Each row is a point on a landscape with many valleys, with its height.
From any point a ball takes the steepest step (drop divided by distance) to one of its 2 nearest points. It stops when none of these is lower. Distance is the straight distance between rows; heights are no part of it.
rebol height 380: [144 149 168 105 160 136 167  71 130 145  84  78 153  85 140 124 144 114
 163 155  87  88  72]
vaz height 455: [129 137 107 127 161 142  78 104 144  80 110  84 156  75 124  96 172 122
 149 153 122 130  94]
dubu height 442: [138 102 141 156  95 144  91 141 155 147 163 142 152  97 152 132 159 138
 112 172 135 158 114]
kes height 574: [146 114  92 143 119 107  62 119  71 110 167 103 107 136  85 120 137 126
 115 114 150 123 192]
labu height 452: [131 129 108 117 112 104 198 127 123 141  85 151 122 109 108 200  92 102
  83  94 144 143 131]
pud height 648: [ 73 108 168 156  66  65 113 160 171 164 162 146 121 146 136 154 146 114
 147 157 134 191 149]
gelal height 250: [139 105 165 131 113 164 114 106 123 146 115 135 132  84 126  96 132 116
 131 149 148 124 107]
pefez height 606: [128  90 140 161  91 100  78 152 106 173 144 139  98 170  77 140 124 123
 144 113 147 163 170]
gena height 285: [152 137 138  87 193 121 134  91  73 164  97  76 119 129 104  83 113 154
 168 100  99  47 108]
Lir height 166: [115 104 107 145 113  87 140 160 119 155 118  90  52 214 104 163  95 121
 126  74 102 171 191]
nugov height 193: [130  99  91 139 134 146  97 152 139 134 162 100 107 180 176 150 137 146
  89  88 107 179 171]
rumot height 174: [144 126 106 119 168 125 134 101  74 108  55 115 119  96  56 153 130 112
 146  88 140 129 143]
mam height 514: [133 106  94 128 138 113 165 115  95 149  74 108 111 149  96 137  58 130
 115  73 169 111 159]
kibi height 331: [114 180  97 122 100 112 164 153 166 124 220 163 154 108 160 209 134 128
 102 116 124 162 145]
dovus height 540: [110 141 121 100 130 139 163 180 177 141 123 173 102 192 153 160 117 136
 115 101 102 140 117]
dapo height 204: [113 103 149 144 110 158 144 138 173 209 138  95 105 142 183 143 122 144
 122 123  99 163 115]
pezi height 434: [113 129 126 128 138 145 117 142 120  93  89 144 117 178 112 159 136 127
 125 108 140 152 151]
suvu height 277: [130 143 178 178  84 132 144 123 137 129 144 144 152  75 150 166 133  80
 153 200 112 145  75]
Napu height 619: [120  96 167 170  88 117  88 143 121 160 127 144 114 144  96 127 135 109
 159 146 159 169 133]
Ledi height 260: [110 157  99 127 123 119 120 144 168  56 184 105 147 159 145 145 175 166
  97 156 125 148 180]
Dogos height 335: [143 111 217 127 159 153 197 109  76 150  45 163 140  80 127  95 110 146
 170 125 122 115  83]
sozug height 343: [149 132 142 148 116 118 119 107 105 125 107 138 136  73  99 160 148  79
 133 160 116 124  98]
budo height 478: [ 80 180 121 119 105  87 117 126 165  70 168 158 180 115 141 146 140 109
 140 171 150 125 128]
demak height 661: [ 65 123 126 143  88  70 111 163 176 148 199 118 121 176 148 152 132 131
 124 138 128 185 186]
Sumuv height 523: [139 173  94  91 143 106 156 133 125  87 107 149 131 153  96 157 113  93
 117 111 119  83 128]
dava height 340: [141 115 169 140 101 146 159 163 121 151 134 211 113  92 157 131 123 128
 111 153 104 133  73]
deki height 251: [100 137 145 134  89  74 162 156 133 133 137 188 128 148  98 186  99  84
 106 133 139 136 138]
setoz height 480: [131  85 159 152 119 167 106 128 144 173 114 105 126 164 154 100 127 142
 149 136 138 152 110]
likef height 326: [126 157  99 108 129 133 193 125 150 105 150  88 101 178 128 174 136 128
  87 104 110 117 180]
nir height 604: [136 113 177 143 130 163 122 122 159 120  86 102 152 127 150 137 178 146
 144 173 123 154 102]
vupu height 224: [109 138 118 151 108 128 105 143 187  99 170 113 157 129 156 151 183 177
  98 176 140 160 154]
gon height 567: [148 137 122 107 132 135 111 181 148 120 155 170 105 186 122 136 157 155
 106 148 106 122 126]
Zefol height 421: [107 133 144 145  80 121 140 145 160 128 173 161 147  86 156 180 154 132
 106 168 136 160 128]
kug height 219: [157 107 112 132 159 117 131  91  64 145  61 137 127  77  68 136  97 106
 144  92 156 121 115]
mun height 305: [124 157  87 122 114 139 139 137 157 134 158 163 144 118 156 185 132 120
  91 108 116 137 124]
basa height 536: [146 168  91 110 136 100 168 147 134 105 108 159 141 165 114 202 103  81
 110  99 106 133 129]
bolag height 341: [ 98 114 131 144  95  84  72 119 134 130 196 133 158 117 127 119 144 136
 109 150 168 142 187]
dusik height 317: [135  78 157 148  95 137 160 121 114 184 101 172 132  73 139 106  66 100
 121 108 163 139  92]
fem height 164: [153 134  82 117 140 115 148 167 122 120 170 115  92 209 161 154 112 120
  93  72  80 138 167]
bobog height 534: [133 145 162  99 143 145 127 112 131 109  95 139 144  87 114  49 117 118
 166 164 137  81  57]
nodo height 308: [160 129 139 147 150 150  76 116 114 124 118  71 126 162 118  76 151 132
 173 171 113  97 111]
kege height 402: [148 153 145 122 129 142 163 107 128 158 117 103 137 101 144 153 137 116
 156 169  91  85  77]
vom height 525: [170 125 210 145 108 155 188 103 113 180 119 109 152  59 167  89 121 109
 163 181  99 111  64]
kot height 292: [132 155  97 131 123 115 117 153 128  44 190  83 123 194 144 145 168 136
 106 145 100 148 189]
zub height 208: [112 117 146 120  98 145 144  95 128 131 130 122 138  36 133 108 145 131
 103 164 154 105 108]
turub height 276: [114 190 122 118 110 129 170 125 157  90 168 133 140  47 132 170 166 141
 116 179 125 103  97]
Vaf height 360: [160 129  72  86 197 139  83 146  97  61 149  79 101 114 101  63 184 168
 120 100 102 118 142]
Fedib height 378: [117 161  78 102 150 132 125 114 135  44 130  97 130 138 113 136 156 118
  97 108 126 131 179]
dati height 601: [110  93 169 153  87 113 186 157 141 190  96 166 111 114 142 145  74  82
 133 124 117 178  79]
Lisid height 232: [124  98  86 154 114  81 113 157 102 159 153  97  78 196 132 155  82 106
 103  61 119 177 191]
mumip height 356: [123 154  99  87 153 135 174 112 131  64 116  72 114 153 121 133 156 136
 100 111 114 102 180]
Filu height 359: [ 96 158  93 133 103  95 175 160 187 158 199 157 137 148 158 213 114 108
 102  84 111 183 149]
ner height 256: [155 131 122 111 178 140 117  84  88 164 123  60 122 127 149  87 126 149
 136 110  92  67 127]
vef height 284: [139 111 127 107 133 169 149 122 140 181 132 130 112 124 163 154 147 168
  88 101 114 118 136]
ratom height 699: [150 138  96  90 149 137 138 141 118  96 120 184 127 120 103 133 135 127
  92  82 128 128 140]
Sonun height 682: [133 178  78 107 142  91  85 147 139  63 215 140 156 151 122 123 145 126
 102 148 120 106 163]
ker height 136: [129 164  93  80 159 141 173 107 139 114 113 137 136  85 153 144 117 127
 100 106 113  96 104]
bolam height 745: [137 102 151 150 109 134  66 148 125 107 145 146 128 147 100  78 170 179
 141 173 160 132 134]
rozu height 509: [134 170 109  92 169 134 140 120 119  95  79 137 124 149 101 123 109 116
 157 118 110  78 107]
zef height 198: [162 131 157 152 126 145 105 102 156 133 135  70 167  84 141  95 168 129
 152 195 118 116  74]
rofof height 269: [165  98 182 133 138 174 152 120 143 157 110 126 147  74 165 108 173 169
 131 165 111 129  70]
zagan height 238: [157 145 166 164  94 151 138 123 151 148 161 105 154  75 153 144 164 125
 147 211 110 119  71]
zevo height 632: [137 102 203 150 106 158 155 109 109 150  60 120 134 107 119 138 146 110
 162 158 132 153  98]
Tuven height 449: [110 157 157 163  85 108 111 141 176  96 189 162 188  80 162 120 145 133
 135 209 141 148  83]
Baz height 258: [152 109 138 148 142 127 138 116  77 128  57 170 143  88  89 119  87  92
 159 109 145 132  86]
Rom height 546: [132 119 181 108 135 154 148 114 133 112 102 143 146  56 134  64 155 134
 148 178 132 108  56]
rol height 279: [129 121 103 144 118 108  93 155  95 136 167 111  83 207 126 128  80 125
 120  97 112 123 170]
peno height 246: [112 101 120 120 143 141 133  99 115 120  78 154 141  89 128 142 116 114
 102  79 162 155 134]
dato height 318: [121 130 120 116 117  78  75 135 109  90 187 158 155 134 108 123 150 135
 109 133 170 130 202]
Galir height 287: [ 94 171  86 134 115  99  99 138 173  75 219  98 170 154 173 134 143 167
 105 156 139 138 176]
bigu height 572: [122 109 198 159 101 147 203 120 112 143  91 145 121  55 157 137 121 103
 122 163 108 143  89]
Namo height 312: [153 139  96  98 128 151 169 130 144 163 183 114 103 125 145 160 163 161
  75 120 110 105 159]
kitun height 658: [110 108 152 152 114 115  70 161 119 110 118 209 156 160 107 115 108 114
 159 119 170 166 136]
Dile height 200: [125 131 130 101 160 144 170  70 120 158  87  85 148  66 153 150 135 137
 112 110 114 101 112]
kupur height 417: [104 108 110 115 104 104 129 139 119 133 140 157 115 157 106 123  83 139
  95  89 176 141 180]
fibo height 438: [ 74  97 152 149  95 100 124 143 161 167  99 137 121 167 139 139  81  89
 150 102 142 194 115]
sop height 463: [ 82 152 145 154 100  86  97 132 171  99 185 160 204 115 160 134 126 111
 139 187 152 146 117]
Ripiv height 426: [141 102 138 117 174 159 108  77  93 137  81  90 136  65  88  81 144 140
 160 100 145 112 123]
vuk height 406: [ 75 107 123 148 109  76 104 142 155 158 148 148 128 163 146 159  83 103
 118  88 141 185 166]
gili height 350: [137 150  79 118 120  74 117 124 114 127 164 167 147 129 112 158  87  85
  95  97 144 106 161]
Zusut height 431: [137 135 161 153 101 125 126 128 159  84 163 151 181  23 156  84 155 114
 128 200 137 136  60]
sisum height 479: [103 126 137 145  94  78  97 186 173 185 209 172 129 157 153 154 131 122
 124 145 114 148 128]
tibi height 562: [148 184  85 111 152 132 130 137 155  76 156 116 144 137 138 160 178 126
 114 142  87 122 128]
Rez height 239: [130 115 122 136 116 111 148 143 137 161 113 106  80 197 108 180 111 117
 118 101 115 144 162]
kasik height 190: [134 152 100 151 121 155 127 141 176 122 177 103 149 113 168 179 185 166
  95 145 117 161 136]
Nula height 407: [123 107 108 122 167 163 113 103  93 106  90 106 110 108  84  84 136 168
 146  92 163 114 152]
Doza height 388: [140 113 102 155 152 145  99 117  81 117  78 155 130 151  78 114  79 122
 175  75 165 129 132]
siker height 668: [102 137 144 126 130 104  79 156 138  86 133 208 166 154 141 133 114 109
 136 124 138 148 114]
Lepan height 62: [ 79 104 151 126  87  43 134 167 129 154 142 199 118 164  92 133  86 109
 131 106 177 161 173]
nisad height 448: [ 90 111 115 138 115  54  88 174 118 134 210 139 111 203 147 116  94 121
 115  92 134 169 215]
Zolev height 414: [138 151 110 127 113  95 103 147 108  97 148 141 114 177  82 147 135 112
 119 141 133 108 175]
fazi height 581: [133 152 120 125 164 163 116 127 182  88 116 107 159 111 166 110 172 170
 128 165 118 131  70]
bif height 249: [116 166 113 121  97 129 172  99 142 126 163 133 130  33 141 158 133 124
 101 156 131 100 115]
buzo height 283: [150 128 119 131 152 150  93  98  99 144 111  95 118 131 118  83 131 125
 155 131 124  87 116]
mutu height 413: [153 127 151 154 121 138 102 131 133 125 141 161 160  68 139 100 146  94
 139 186 112 134  60]
bup height 482: [162 103 196 122 139 146 164  93  86 203  72 116 135 120  95  78  93 144
 188 117 137  86 108]
kazev height 729: [151  98 177 139 165 176 127 109  93 129  66 124 133 113  90  94 166 168
 193 132 145 129 107]
nili height 309: [159 109 187 143 105 163 154 159 139 166 138 162 124  86 178 127 156 145
 127 183  97 144  65]
zib height 151: [180  99 170 118 153 157 136  83  92 203 104  98 159  66 129  71 137 136
 145 119 119 100  95]
Safak height 633: [ 97  92 168 173  82  71  87 164 137 186 147 162 116 163 110 127 119  90
 157 140 126 189 129]
navi height 297: [155 112 182 144 158 145 176 115  68 142  37 175 131  89  90 101  84 119
 189 104 138 120  70]
tirep height 551: [133 197  96 116 135 119 147 149 166  69 153 146 150 162 125 189 144  92
 118 121  99 133 135]
zefid height 457: [125  89 174 130 129 154 161 114  95 167  75 126 114 145  94 102 108 156
 175 109 156 107 132]
let height 346: [121 130 114 153 122 170  98  99 159 137 141  62 149 140 187 107 114 128
 132 144 120 115 125]
pep height 364: [147 161 110  90 138 108 122 132 118  74 148 120 110 137  67 123 177 130
 127 162 129  68 141]
zud height 474: [102 123 145 134 140 166 106 134 148  73  82 117 135 163 130  94 153 156
 151 153 149 138 121]
sekel height 183: [120 156  94  88 148 142 187 102 138 144 123  95 109 139 154 143  94 145
 101 103 109  75 137]
bise height 325: [100 161 107 119 134 119 151  96 136  95  96 129 157  35 115 144 121  72
 125 135 119 120  89]
fole height 427: [114 142 130 112 121 126 212 121 152 137  91 139 119 125 143 197 108 109
 112 117 114 131 115]
Lam height 173: [122 153 100  79 184 140 165  84 126 124  79  92 140  91 145 131 114 116
 125  92 116  88 109]
Lat height 387: [150 114 127  99 189 154 131 108  71 118  88  98 104 120  74  88 162 187
 158  93 133  83 149]
Zadis height 491: [ 99 165 128 151  78 135 142 122 168 164 193 114 145 105 170 161 115 123
 140 175 131 111 105]
Tuse height 675: [115 155 108 113 131 108  83 164 150  81 170 178 164 162 144 127 131 131
 121 143 126 130 136]
Zepo height 453: [113 119 148 120 114 126 140 111 108 115  85 142 107 127  78 138 121 114
 146 145 166 107 133]
susi height 554: [110 146 114 104 115 120 144 186 184 128 181 188 129 177 147 150 143 141
 100 123 115 141 135]
kenoz height 207: [146 127  90 123 143 152 128 128 126 159 141  98 107 168 181 152 103 137
  92  72  92 134 151]
nuki height 409: [134 119 116 142 154 127 124 141 100 109  71 164 117 172  92 154  96 123
 150  70 144 148 142]
foza height 526: [130 138 117 126 124 112 142 176 153 143 118 187 115 189 133 163  90 104
 127  99  98 143  98]
mul height 428: [ 85 107 103 143 115  61  89 150 117 144 162 156 128 184 134 135  58 106
 111  64 156 179 189]
dazu height 195: [161  99 162 107 172 162 124  79 115 166 108  89 155  49 145  68 175 164
 133 130 114 121  99]
geti height 475: [140 138 115 138 147 127  56 138 146  47 136  99 139 160 125  77 178 170
 137 171 135 132 123]
Sope height 211: [130 121 101 117 168 151 125  86 108 119  65 113 142  99 129 126  99 116
 124  81 139 124 125]
Dafi height 401: [137 127 142 116 136 140 185 107 128 165  70 133 135 116 156 166  92 117
 118 109 111 116  92]
Tadev height 313: [111 155 147 150 100 111 141 107 133 104 114 125 152  92 126 174 144  70
 141 179 115 125  97]
ziro height 467: [107  87 187 166  99 145 146 122 145 164  70 126 126 143 132 114  87  91
 171 113 153 178 101]
gilig height 320: [153 156  90 120 148 126  96 144 110  38 162  63 103 178 124 122 172 147
 113 154  99 122 164]
foved height 315: [147 138 111 102 170 130 143 102  72 142  84 107  98 154  88  98  76 141
 159  90 138  49 124]
somop height 376: [148 110 138 131 110 130 124 158 123 146 133 185 116 109 124 168 154 122
 106 142 107 147 117]
Kezet height 370: [147 124 153 121 142 130 135 108  94 110  87 140 132  41  99 127 170  99
 145 156 107 127  82]
vas height 169: [ 91 102 160 146  78  46 176 173 121 160 118 203 111 128  97 162  76  94
 118 122 163 173 137]
Nadaz height 365: [165 119 116 108 184 167 112 133  72  99 117  97  89 161 112  83 160 189
 147 104 113 114 158]
Ler height 712: [161 121 139  85 189 147 138 112 101 130  89 134 128  61 117 125 179 155
 119 115 104 124 102]
Fuvub height 298: [113 155 142 125  90  94 134 147 133 117 151 191 141 124 110 148 122 102
 120 162 148 112 127]
pek height 647: [ 96  96 152 165 100  83  80 160 126 162 126 184 127 171  87 111  80  97
 178  96 158 176 129]
Bevep height 328: [159 153  70  90 157 133 104 136 108  84 158 104 109 162 132  95 132 137
 107 108 105  88 151]
duget height 462: [130  89 141 150 105 155  93 131 144 150 136 109 121 148 137 124 163 159
 119 146 138 160 144]
posat height 329: [ 98 149  96 147 114 144  97 109 140 100 170  64 138 167 179  98 101 122
 121 147 125 109 145]
kugo height 720: [149  94 175 119 164 165 146 113  94 131  66 151 145  57 124  91 161 166
 146 122 123 142  88]
zorin height 278: [127 126 110 127 122 143 127 113 131 134 118 155 150  74 158 153 130 114
  90  98 134 152 124]
vefug height 504: [116 142 154 142  76 139 133 112 153 154 161 137 143 113 146 110 108 106
 145 186 136 102  86]
Zuk height 493: [127 143 131 107 172 164 119 133 127  91  77 115 123 178 120 107 132 143
 162 125 115 114 123]
Rafav height 392: [149 165 115 113 128  99 100 146 117  85 147 153 142 148  80 149 169 112
 127 169 119 119 144]
siz height 564: [143 111  91 165 139 131  59 117  59 102 135  96 110 152 107 113  93 132
 136  82 145 148 182]
lonep height 261: [109 119 132 141 126 117  77 113  99 100 117 161 152  95  86 100 120 103
 148 132 172 130 129]
Fur height 395: [ 99 107  87 124 110  73 160 159 119 149 129 145 104 179  97 148  60 121
  84  60 170 147 183]
pav height 366: [ 98 102 130 144  92 115  89 104 118 140 149 156 148  93 126 124 109 111
  98 120 182 139 164]
guzug height 362: [150 138 118 133 155 169 107 102 161 152 138  92 160 105 184  99 119 125
 137 139 102 104  79]
Gele height 374: [166 123 102  96 206 149  90 138  94  82 114  97 103 126  93  84 198 193
 141 120  96 108 131]
Tipap height 367: [124 129 102 149 153 132 102 100  74 110  91  95 116 170  92 101  62 116
 163  89 153 106 144]
Vima height 291: [117 130 114 126 134  86  54 128 104  81 153 164 151 112  74  96 149 124
 138 134 176 129 156]
raku height 476: [ 86 145 111 152  88 130 128 123 172 152 172  91 128 137 169 170 129 133
 126 149 128 144 149]
zize height 361: [101 125  96 115 101 114 172 137 145 123 166 101  96 174 134 160 129 137
  74  89 143 152 216]
Zure height 157: [148 109 169 150 101 158 121  92 157 171 138  62 144 105 148  99 141 131
 150 187 120 108  99]
zimal height 358: [123 146 151 125 160 151 135  83 140 128  89  56 149 116 151 105 150 130
 159 165 110  99 105]
Vez height 705: [168 134 119  93 165 151 133 143 113 115 111 181 125 108 111 127 165 142
 111 115 112 111 101]
sadop height 302: [111 142  98 112 143 135 118  95 138  94 123 140 152  50 125 132 146 101
 101 118 142 138 111]
Reb height 477: [134 134 125 108 125 118 171 111  99 110  87 148 114  84  84 144 128 110
 113 134 145  97 118]
zumev height 230: [151 119 169 116 156 165 157  80 141 170 120  89 178  49 185  98 157 155
 137 138  91 119  72]
pubu height 38: [106  94 110 126 131 145 134 159 127 169 129 116  71 206 162  97  83 157
 118  68 118 134 154]
Pora height 492: [ 94 198  97 124 110 119 123 125 183  86 191 133 169 105 149 138 135 134
 132 173 130  91 102]
Boz height 617: [144 109 184 118 150 153 150 125 120 136  66 117 120 139 125 153 175 157
 151 152 111 145 111]
sog height 693: [141 161  72  80 168 111 101 137 134  73 143 162 151 112 111 122 147 110
  99  98 117 111 129]
gume height 586: [127  88 190 168  92 144 189 141 133 182 111 158 114  77 172 142 105 105
 121 132 115 170  90]
duter height 672: [ 92 146 109 121  98  95 144 177 178 114 216 120 116 206 160 151 129 137
 109 110 109 174 194]
vuvok height 372: [145 128  65 117 114  71 148 136 111 129 137 151 130 155 107 171  72 101
  77  60 153 134 177]
vifu height 496: [136 129  96  93 142 125 172 109 101 118  86 140 103 122  76 133 107 129
 106  95 164  99 155]
rofu height 425: [102  98 173 141  93 151 135 125 118 128  85 154 118 138  86 101 118 136
 166 139 177 136 130]
Sisuf height 371: [153 123 171 129 158 148 189 108  96 148  61 158 143  73 151 122  92 112
 136 121 102 120  68]
kedu height 223: [127 135  95 124 144 102 100 104  87  91 101 145 130 103  63 131 120 103
 137 101 157 125 150]
zadi height 289: [144 124 123 111 141 126 169 131 120 143 120  79  85 192 127 171 140 137
 111 110 104 116 178]
netoz height 282: [152  86 156 150 122 168 124 109 111 177 104 158 134 102 131  97 112 124
 141 105 157 135 105]
runu height 456: [ 81 149 133 135  90 127 180 139 177 138 137 124 120 134 155 196 139 124
 117 133 117 152 132]
vepi height 507: [165 125 212 128 130 143 170  97 101 188  92 113 142  98 129  99 108 111
 170 159 113  88  75]
Pavi height 114: [136 119  91 127 140 126 143 175 132 155 135 137  78 221 141 143  77 129
 101  58  93 139 148]
ziv height 248: [137  95 128 131 124 150 151 140 148 197 114 138  99 134 171 163 127 139
 100  88 103 167 116]
gidi height 122: [ 90  91 113 118 114 116 157 163 156 196 116 136  66 184 138 116  73 131
 115  75 125 159 141]
belor height 542: [131  95  94 154 147 143 137 129  81 123 103  92  86 179 124 128  81 146
 119  53 140 154 183]
Govem height 342: [166 127 105 119 162 145  92 148  88  50 141  89  94 177 111 102 174 176
 119 128 108 135 177]
bipup height 334: [132 145 127 127 150 140  96  98 142  94 129  38 131 127 140  81 164 161
 142 183 123  97 113]
vadu height 495: [116 114 108 142 106 114 101 161 150 180 175 153 109 166 152 148 105 120
 113 112 104 140 131]
nutir height 344: [144 133  63 101 162 137  78 132  83  58 162 105 109 126 115  60 149 160
 108  94 125 108 166]
fuz height 583: [152 107 119 145 113 120  73 109  84 167 143 115 109 131  92 117 139 120
 127 136 148 108 158]
tafo height 63: [112 112 159 109 104 131 210 137 146 205 110 130  86 137 153 162 108 144
 117 132 116 118 117]
Kiz height 150: [108 102 132 116 110 120 199 145 148 200  89 128  91 153 146 153  75 138
 105  87 136 137 122]
tura height 594: [151 107 123 148 114 128  85 159  95 162 148 139  86 165  88 128 140 148
 130 125 130 129 155]
bofog height 687: [136 164  68  91 169  88  68 146 131  54 176 140 152 109  86  97 170 112
 117 133 121 115 138]
sugu height 527: [146  97  99 143 168 132 144 107  66 151  63 104  97 149  91 135  67 152
 149  53 160 127 168]
bagom height 327: [113 177 108 109 106  59 120 128 126 107 181 171 156 115 104 147 113  83
 118 151 142  90 147]
daf height 692: [ 97 114 124 122 122 119 134 183 137  99 130 113  75 228 139 121 112 146
 130  97 120 160 176]
kidu height 149: [101 124 144 130  92 147 162 124 168 193 141 114 104 148 159 146 118 141
 135 139 118 104 117]
Vuri height 524: [126 146 121 100 167 135 114 108 120 107  96 139 143  96 105  81 111 110
 154 124 132  87  74]
Karu height 155: [143 127  83 134 135 159 114 147 153 126 179 103 119 143 178 145 168 176
  72 115 106 156 159]
gefe height 750: [150 132 113 128 129 117  56 148 119 105 175 148 135 126 115  83 168 166
 115 163 146 109 139]
Dal height 737: [145  97 164 149 129 164 103 129 110 121  93 119 112 146  86  84 167 179
 168 159 168 125 132]
rusi height 424: [165 145 139 120 174 151 129 113 123 152  96 112 135 133 147 155 155 129
 148 140  73 113  84]
Zuze height 158: [118 138 125  93 141 140 161  81 134 127 114  89 130  49 127 130 162 136
 111 141 119  89 117]
Kemu height 458: [117 129 121 126 141 144  94 137 132  73 121 121 127 158 124 114 166 153
 125 147 141 143 161]
Vosa height 357: [101  95 150 142  88 109 156 127 118 156  81 175 119 122 112 137  69 109
 126 105 171 149 126]
kov height 460: [115 126 133 144 105  75  71 175 150 130 208 149 132 180 132 133 148 142
 129 169 123 146 157]
pum height 383: [ 98 136 100 141 108  71 130 150 162 152 184 156 142 153 144 182 103  94
 100  79 128 183 176]
keko height 503: [175  88 204 128 153 179 137 100 108 192  86 109 155 124 121  53 132 168
 193 127 141 119  99]
lef height 310: [132 150  75 126 129 121  97 136 101  90 183  93  93 185 148 112 103 126
 106 118 109  99 169]
Nolit height 441: [156 121 127 133 144 138 113 119 110 158  97 118 117 152 130 151 130 118
 139 124 101 118 108]
memis height 349: [139 141 136 143 133 131 130 106 117 108  90 164 160  55 141 128 100  56
 140 129 116 137  64]
fofiv height 400: [130 133 146 121 105 133 158 141 142 130 141 157 125  94 142 172 168 131
 103 164 125 126 117]
gudip height 345: [130 135 114 125 150 137 123 108  72  97  92  80  89 178  90  98  97 133
 173 116 141  76 161]
Mibuz height 518: [144 119 181 148  77 151 169 126 136 187 142 136 132  97 152  99  91  90
 147 181 120 108  65]
talo height 311: [103 171  84 135 113 119 103 118 145  67 193  65 132 143 165 101 121 153
 108 158 136 103 168]
dopu height 339: [118 156 109 102 126 120 130 120 144  94 139 119 126 109 106 124 160 124
 120 165 132  81 114]
gib height 573: [148 171  98 112 160 144 115 140 176  70 140 117 154  94 148 143 196 160
 121 172  89 127  82]
nasam height 470: [135 144 110 151 145 105  45 121 155  61 134  99 166 102 119 102 175 134
 137 172 131 143 111]
feg height 681: [ 90 138 110 114 113 108 123 169 149  81 180 137 114 216 156 120 112 142
 100 109 125 147 193]
vasu height 225: [144 136 121 100 149 141 147  95 120 178 129  84 110 136 143 124 110 146
 124 131  99  60 131]
koto height 555: [127  94 116 156 144 158  83 110  90 126 103  85 109 156 128 121 113 133
 140  85 141 148 166]
togef height 389: [ 94 129 101 131  82  96 173 147 158 161 166  93  93 167 139 165 100 113
  92 104 124 131 184]
totus height 560: [126 122 204 149 119 166 187 110 120 111  84 137 147  43 154  96 122 105
 136 173 128 135  73]
geka height 592: [113 148 145 143 136 161 137 132 196  93 123  98 155 143 170 149 163 158
 149 184 110 145 102]
gad height 307: [107 159 136 123 113 142 159 105 173 101 136 102 144  81 137 136 168 145
 135 197 135 100  97]
sur height 488: [130  81 206 148 101 178 148 127 163 190  93 120 131 139 160  83 117 121
 170 134 139 171  96]
Suve height 436: [103 120  91 122 134 122 112 120  93  99 134 139 107 155  93  94  80 131
 112  78 180 105 185]
zap height 394: [162 119 157 135 138 131  93 128 101 100 117 155 146  33  97  79 168 104
 151 166 119 133  59]
larak height 96: [168 112 154 131 131 160 120  81 120 206 133  80 136  95 147  89 129 140
 141 139 123  88 113]
bokit height 377: [140 150  84 116 138 140  81 114 150 130 166 126 141 120 159  89 109 123
 130 138 109  82  91]
Koli height 391: [ 94 100 140 122 103 142 140 133 128 152 108 155 108 151 116 113  88 144
 120 104 175 117 144]
Bave height 443: [130 106 127 119 165 145  83  87 130 101 104  77 152  59 108  60 165 129
 152 130 154 127 100]
pali height 512: [139 115 116 141 114 115 127 164 149 193 117 154 104 178 150 156  76  97
 133  95  89 150  91]
sika height 437: [123 137 138 123 116  67  93 174 121 105 175 174 129 200  89 149 144 116
 136 145 137 136 179]

Call two points neighbours if one is among the 2 nearest of the other. Go from one point of each pair to the other, from neighbour to neighbour, staying as low as possible. Name the highest point that can't be avoided.
rofu, rumot => vom
pubu, Karu => kenoz
Zuze, larak => memis
Lepan, ker => kupur
Lir, Ledi => Gele
tafo, pubu => Kiz
Zuze, ker => Dile
